Points on a hilly landscape, in no order, each with its height.
From any point a ball takes the steepest step (drop divided by distance) to one of its 4 nearest points. It stops when none of these is lower. Distance is the straight distance between rows; heights are no part of it.
vut height 315: [ 69 127 144 152 100 101  64 109  75 157 163 177 152 110 187 185 106 115
 146  96 165]
Fubi height 853: [114  71 135 129 123 129  60 115 121 108 125 147  83  95 123 126 108 140
 124  88  87]
lamat height 356: [ 75 157 111 162 115 143  91 138 140 154 144 147 174 105 130 184 122 112
 131 125 205]
mobu height 120: [120 113 118 118 130  84 115 137  93 129 142 141 164 123 126 153 139 132
 142 129 154]
seku height 203: [158 162 124 127 142  91 188 137 112 132 133 141 181 146 143 134 155 118
 131 152 142]
Sika height 310: [124 117 144  89 111 118 103 185  96 136 153 128 127  68 154 135 138 209
 160 104 146]
mub height 71: [ 87 128 115 145 125 108  89 127 121 155 128 139 161 146 123 159 113 106
 136 132 177]
lurip height 185: [155 153 123 128 154  90 181 122 128 119 121 136 157 143 150 125 157 124
 128 149 111]
Tatif height 323: [126 155 126 127 115 176 171 170 158 171 144  82 135 144 107 133 123 139
 149 142 186]
lin height 325: [167 137 147 141 124  69 126 161  54 131 167 175 194 103 130 159 155 117
 128 126 192]
remeg height 381: [108 100 108 136 142 122  93 110 138 130 122 125  99 136 116 118 124 120
 126 113 101]
dekis height 375: [184 151 162 105 127 156 209 148 134 123 118  97 108 123 160  96 164 170
 142 145 114]
Mitu height 66: [127 127 124 113 121 143 121 171 124 150 144 108 126 107 116 129 128 182
 152 132 145]
meb height 256: [168 144 128 107 133 124 181 142 131 123 139 106 113 125 146 118 167 148
 147 137 114]
nel height 335: [ 94 124 115 152 160 171 134  79 185 138  97 117  79 162 100  90  91  96
  81 131  78]
Fosom height 405: [ 90 115 128 115 111 154  84 158 133 141 151 123 112  94 105 113 103 182
 132 116 140]
mun height 470: [126  53 151 133 112 106  92  62 135  95  99 139  63 163 126 142 108  66
 109  74  56]
konen height 410: [102 101 134 104 118 134  81 174 107 124 169 136  95  63 144 123 125 202
 138  91 121]
Rakiv height 374: [109 103 127 110 115 170  97 177 117 142 144 109  92  83 111 112 104 194
 133 124 137]
Remid height 334: [159 112 139 102 118 101 140  93 133  61 116 150  96 141 127 116 141 115
 115  84  53]
toli height 303: [109  84 125 143 126  86  55  97 101 132 117 156 136 149 152 139 128  96
 131 132 123]
zovir height 137: [157 117 125 105 144  82 128 126  88 120 148 138 149 123 143 139 159 124
 144 141 114]
Gesu height 406: [156 172 117 171 118 109 152 153  91 147 155 142 197 103 113 166 153  85
 112 136 212]
Mefuv height 175: [176 119 129 104 141  92 154 154  90 117 152 124 148 117 153 132 182 144
 154 124 132]
vak height 380: [128  55 159  93 123 177 136 117 119  64 152 130  75 100  70 124  94 141
 113 100  65]
Kevak height 385: [147 159 150 114 121 181 190 132 161 123 115  70  89 117 135  58 122 151
 113 158  96]
gufum height 495: [123 158 144 132 105 223 141 206 149 160 141  83 143  91 122 161 135 162
 148 131 238]
bodus height 317: [113 123  92 126 152 155 140 107 158 135 127 109  84 154 103 103 112 123
 115 130 101]
nizer height 472: [124  67 146 108 127 175 113 140 119  84 155 120  76  71  88 112 106 157
 117 101  89]
kufet height 488: [141 146 129 141 144  90 129  58 148 102  59 142 125 165 131 114 132  68
  98 150  66]
Luk height 371: [ 76 117 116 136 124 153  86 141 146 163 136 129 116 124 110 126  90 147
 133 120 151]
Ganov height 609: [150 164 124 125 146 118 161 106 175 105  75 119 130 136 134  88 132 112
 116 160  84]
buta height 403: [132 147 112 150 159  97 141  73 156 122  64 138 147 177 144 104 126  77
 102 164  83]
Ruge height 253: [158 132 153 109 122 120 152  98 165  64  86 130  99 128 121 101 126 122
 108 112  55]
par height 278: [133  94 126  99 121  93  71 154  89 108 141 148 137  98 144 134 153 157
 151 111 116]
rekof height 379: [154 153 128 144 115 124 180 181 115 133 146 123 181 129 137 163 162 132
 135 134 197]
nosok height 441: [154  88 135  94 120 134 117 170  99 116 144 115 106  85 125 119 159 185
 156 111 112]
kipu height 696: [162 161 130 135 145 134 162 107 198 113  64 100 132 157 120  77 111 104
 118 179  94]
pul height 348: [158  76 162  90 115 147 154 109 131  52 142 142  72 116  97 111 115 152
 121  78  51]
nonib height 213: [148 178 131 142 137 117 207 160 151 130 119 112 169 158 144 127 139 122
 123 161 160]
domir height 552: [118  57 148 126 132 160 101  90 138  83 126 142  72 128  90 125 102 120
 116  77  76]
mor height 274: [160 149 128 148 154  69 148  71  91 123 132 174 158 151 151 131 153  81
 123 149 104]
named height 304: [112 136  96 138 134 148 151 147 160 166 133  96 136 158 100 133 104 133
 140 145 153]
vubup height 471: [135  91 118 119 125 122 103 151 119 120 138 127 110  98 123 118 148 164
 144 113 114]
lesot height 363: [111  60 131 151 109  89  53  79  96 138 104 146 101 151 153 154 114  65
 126 115  86]
sumab height 133: [ 87 118 130 148 104  89  54 107  79 159 136 177 147 125 171 159 115 116
 134 115 150]
Fov height 318: [ 59 125 126 144 105 107  59 117  95 158 142 163 156 122 158 160 105 123
 132 108 167]
rifu height 411: [152 140 122 115 139  88 140  81 131  91  96 141 119 137 151 119 149 102
 105 119  69]
ruvi height 159: [ 71  99 130 124 114  98  45 121  94 136 149 163 123 109 172 149 114 145
 135 101 135]
kuget height 161: [ 81 105  99 166 151 142 101  69 168 155  92 122  89 184 115 124 105  73
  91 119  92]
fugi height 448: [ 88 158 119 124 110 196 113 173 153 173 138  98 140  98  95 150 112 153
 140 131 199]
let height 345: [119 120 133 112 132 206 173 146 139 124 149  70  70 119 102  82  99 149
 105 151  98]
vivov height 219: [180 131 169  85 105 143 187 120 139  60 114 112  84  98 124  91 135 160
 121 110  61]
bigu height 197: [108 139 125 131 118 111  99 158 102 139 149 149 184 108 130 166 127 136
 136 124 188]
Peka height 292: [163 120 154 132 128  64  85 121  40 132 170 188 181 105 153 149 147 119
 147 122 159]
viki height 78: [191 113 149  78 108 117 153 138 119  74 124 119  94 102 127 113 163 161
 139 100  61]
zepob height 293: [175 152 146  97 124 110 174 119 154  74  98 112 125 122 136  98 151 135
 130 134  71]
moku height 548: [ 88  69 129 147 118 122  48 102 125 124 109 145  87 128 135 137 106 108
 120  98 104]
pok height 353: [177 126 130  98 135  71 129  76  86  75 124 154 131 131 151 135 170 100
 124 116  74]
Dipe height 397: [149 158 126 168 135  88 151 112  95 144 147 160 190 146 113 152 140  80
 116 140 181]
binuk height 261: [114 141 124 130 146 184 160 113 174 127 125  90  80 133 100  84  84 126
 100 152  84]
nobed height 402: [156 136 134 103 107 157 171 187 123 153 143 101 130 123 132 130 154 180
 166 132 174]
virud height 266: [188 100 140  81 120 108 146 169  81  94 147 118 121  98 156 135 191 175
 162 110 106]
fadi height 550: [170 171 181 119 131 203 202 142 161 129  93  66 106 142 144  60 147 171
 133 179 150]
rimop height 237: [122 134 113 152 147  93 133  83 114 148 132 158 146 174 137 149 138  88
 117 147 130]
vuba height 308: [157 122 142 108 120 166 169 127 146  97 128  88  73 114 123  76 128 152
 112 136  85]
vog height 419: [ 62 152 108 174 123 145  87 118 152 169 117 138 166 146 108 170  90  73
 131 133 206]
far height 435: [ 84 117 129 110 110 105  60 140 108 136 160 155 129  94 153 141 121 178
 156  95 151]
rar height 242: [156 105 138 145 130  70  82  80  54 139 142 185 155 141 151 146 139  88
 142 134 126]
Golo height 339: [154 154 140 167 114  79 107 133  73 135 159 187 195 107 135 166 133 103
 123 127 199]
pizi height 491: [139  80 121 107 126 102  92 105 111  90 133 150 103 127 130 131 149 125
 125  98  79]
fivat height 510: [120 174 115 146 162 118 156 100 171 138  84 129 155 174 130 113 116  97
 108 169 108]
piru height 492: [109 175  94 187 125 130 133 138 136 154 139 135 181 136 101 178 128  57
 112 147 217]
lunos height 327: [129 104 119 131 138 139 126  81 158 102 114 130  77 151 108 112 114 101
 101  96  72]
gevun height 364: [145 118 149  96 109 140 134 201 104 139 150 117 149 100 152 141 158 207
 166 118 176]
Nive height 409: [114 130 122 107 122 203 159 161 142 167 153  75  94 132  88  99 100 157
 126 155 139]
fetut height 521: [118 148 135 122 108 143 120 199 126 146 139 123 172  87 126 167 137 160
 150 116 198]
parus height 94: [140 133 124 137 135 163 156  97 175  91  99 116  90 133 105  89 109 119
 100 130  61]
bana height 173: [145 120 142 105 126  88 118 175  85 130 152 142 164 104 145 154 164 165
 154 130 156]
nom height 160: [141 156 117 121 137 132 187 157 146 151 134  99 143 152 131 122 132 137
 144 152 144]
lilas height 262: [174 136 173  97 116 160 183 119 160  74  98  98  86 118 119  78 124 142
 103 143  67]
zaka height 468: [119 131 113 136 149 110 130  79 158 112  92 133 103 158 137 110 127  92
 112 125  79]
Bolol height 206: [125 116 103 125 141 144 130 134 145 140 135 112 114 142 105 114 120 143
 138 133 121]
vumuz height 483: [ 94 155 139 112  94 187 122 194 135 160 144 107 137  79 120 151 118 185
 152 122 192]
num height 474: [162 193  85 201 113 123 160 163 110 155 150 128 184  99 114 163 165  57
  93 140 237]
rut height 157: [ 95 150 133 160 108 107  83 121  95 145 151 163 173 108 149 186 125 103
 130 126 198]
vurut height 546: [114 150  96 137 156 127 145  93 170 139  93 123 116 171 129 100 115 103
 107 148  83]
kepiv height 275: [151 166 124 153 168  86 165  87 136 125  95 145 175 158 152 113 130  81
 114 179 114]
pefom height 458: [145 163 122 153 161  96 145  80 169 117  57 136 160 177 138  98 118  70
 102 191  94]
sasaf height 306: [117  90 125 153 133 103 100  57 132 136  85 135  93 173 137 135 124  54
 103 109  71]
niv height 273: [ 84  86 111 162 137 107  72  83 132 156 106 135 107 173 138 139 111  72
 119 125 104]
nad height 404: [ 88 160  96 148 122 164 107 157 160 152 131 112 158 131  93 165 108 116
 134 135 202]
mag height 377: [173 135 149 130 126  62 126  39  83  95  99 166 127 156 165 132 156  62
 107 125  61]
tipul height 257: [138  90 151 102 129 185 159 102 148  74 140 125  76 127  88 102  97 133
  99 105  60]
sak height 433: [132 195 109 170 145 107 187 121 134 151 130 128 191 165 116 145 123  66
 105 155 179]
vezi height 712: [ 83  96 127 120 123 131  59 140 117 137 143 143 113  88 139 123 108 175
 137  93 124]
bir height 347: [ 75 148  92 158 139 140 132  95 181 170 110 120 124 192  99 129  94  90
 114 137 138]
reb height 360: [110  66 124 140 137 169 106  90 151 105 122 134  71 133  88 115  91 109
  99  97  70]
nal height 376: [ 67 140 123 121 110 127  80 148 129 143 148 143 148  95 130 155 107 155
 141 104 174]
gaz height 208: [ 77 109 110 147 130 116  62 114 128 154 114 142 130 156 126 145 108 119
 130 129 147]
Giz height 113: [107  82 129 128 142 194 127 118 139 110 143 109  74 118  80  98  97 132
  96 124  78]
zan height 326: [123 150 110 130 145 156 168 122 166 148 124  98 109 154 117 105 111 131
 134 143 122]
fima height 90: [136 133 113 124 132 116 140 156 133 140 144 117 153 143 118 130 137 140
 147 136 150]
Diga height 449: [115 181 102 143 156 146 168 115 198 150 101 102 125 178 120 104  96 109
 109 164 116]
nofa height 837: [164 178 129 148 156 111 177 122 191 119  56 107 170 168 140  80 124  98
 122 192 124]
Mozus height 321: [110 114 114 123 129 173 130 143 140 151 145 100  96 126  88 102  96 157
 124 143 123]
ribi height 482: [160 161 145 121 133 153 182 130 172 120  99  82 113 136 130  80 130 138
 133 167 107]
zapom height 178: [119 113 127 145 130  84  93 107  88 143 138 162 159 151 139 155 126  94
 136 139 159]
lik height 378: [ 80 156  93 144 130 174 105 135 173 166 122 109 136 149  77 149  88 104
 135 145 180]
Doker height 154: [ 65 134 138  99  92 165 103 184 114 157 180 126 109  65 137 145 116 219
 143  87 159]
taser height 247: [149 166 139 125 126 168 204 165 152 152 139  86 132 147 134 122 141 158
 148 147 171]
nageb height 329: [104 126 151 117 117  76  84 135  63 131 170 178 174  83 169 159 139 145
 142 105 171]
boper height 362: [133 163 113 142 120 145 169 173 151 145 142 102 169 134 118 159 139 122
 140 138 193]
podi height 439: [176 125 142  98 111 144 175 211 104 138 146 114 150 124 157 144 178 183
 162 118 191]
latid height 366: [155 116 118 105 131 140 154 144 130 112 133 105  90 108 125 108 151 158
 137 118  98]
pire height 246: [115 116 142 102 117 139 103 184 118 136 149 118 123  83 132 129 136 201
 155 113 149]
gibi height 340: [181 101 151  80 119 103 126 205  64 113 151 131 155  90 176 138 190 196
 164 116 142]
buba height 301: [ 87 113  97 143 139 129  94 109 153 159 113 121 120 169 105 125 109 110
 121 120 131]
les height 305: [186 134 145 134 147  59 122  49  60 113 123 182 145 137 168 142 163  81
 133 130  88]

Where does a ball stop that starts at each point below?
fugi => Mitu
gufum => Mitu
piru => mub
num => mub
sak => Mitu

Call two points neighbours if one is among the 4 nearest of the other. Go from one point of each pair to the other, from neighbour to neighbour, staying as low as possible. Name the highest point that can't be avoided.
Doker / Bolol => pire
viki / Bolol => virud
viki / parus => lilas
mobu / mub => zapom
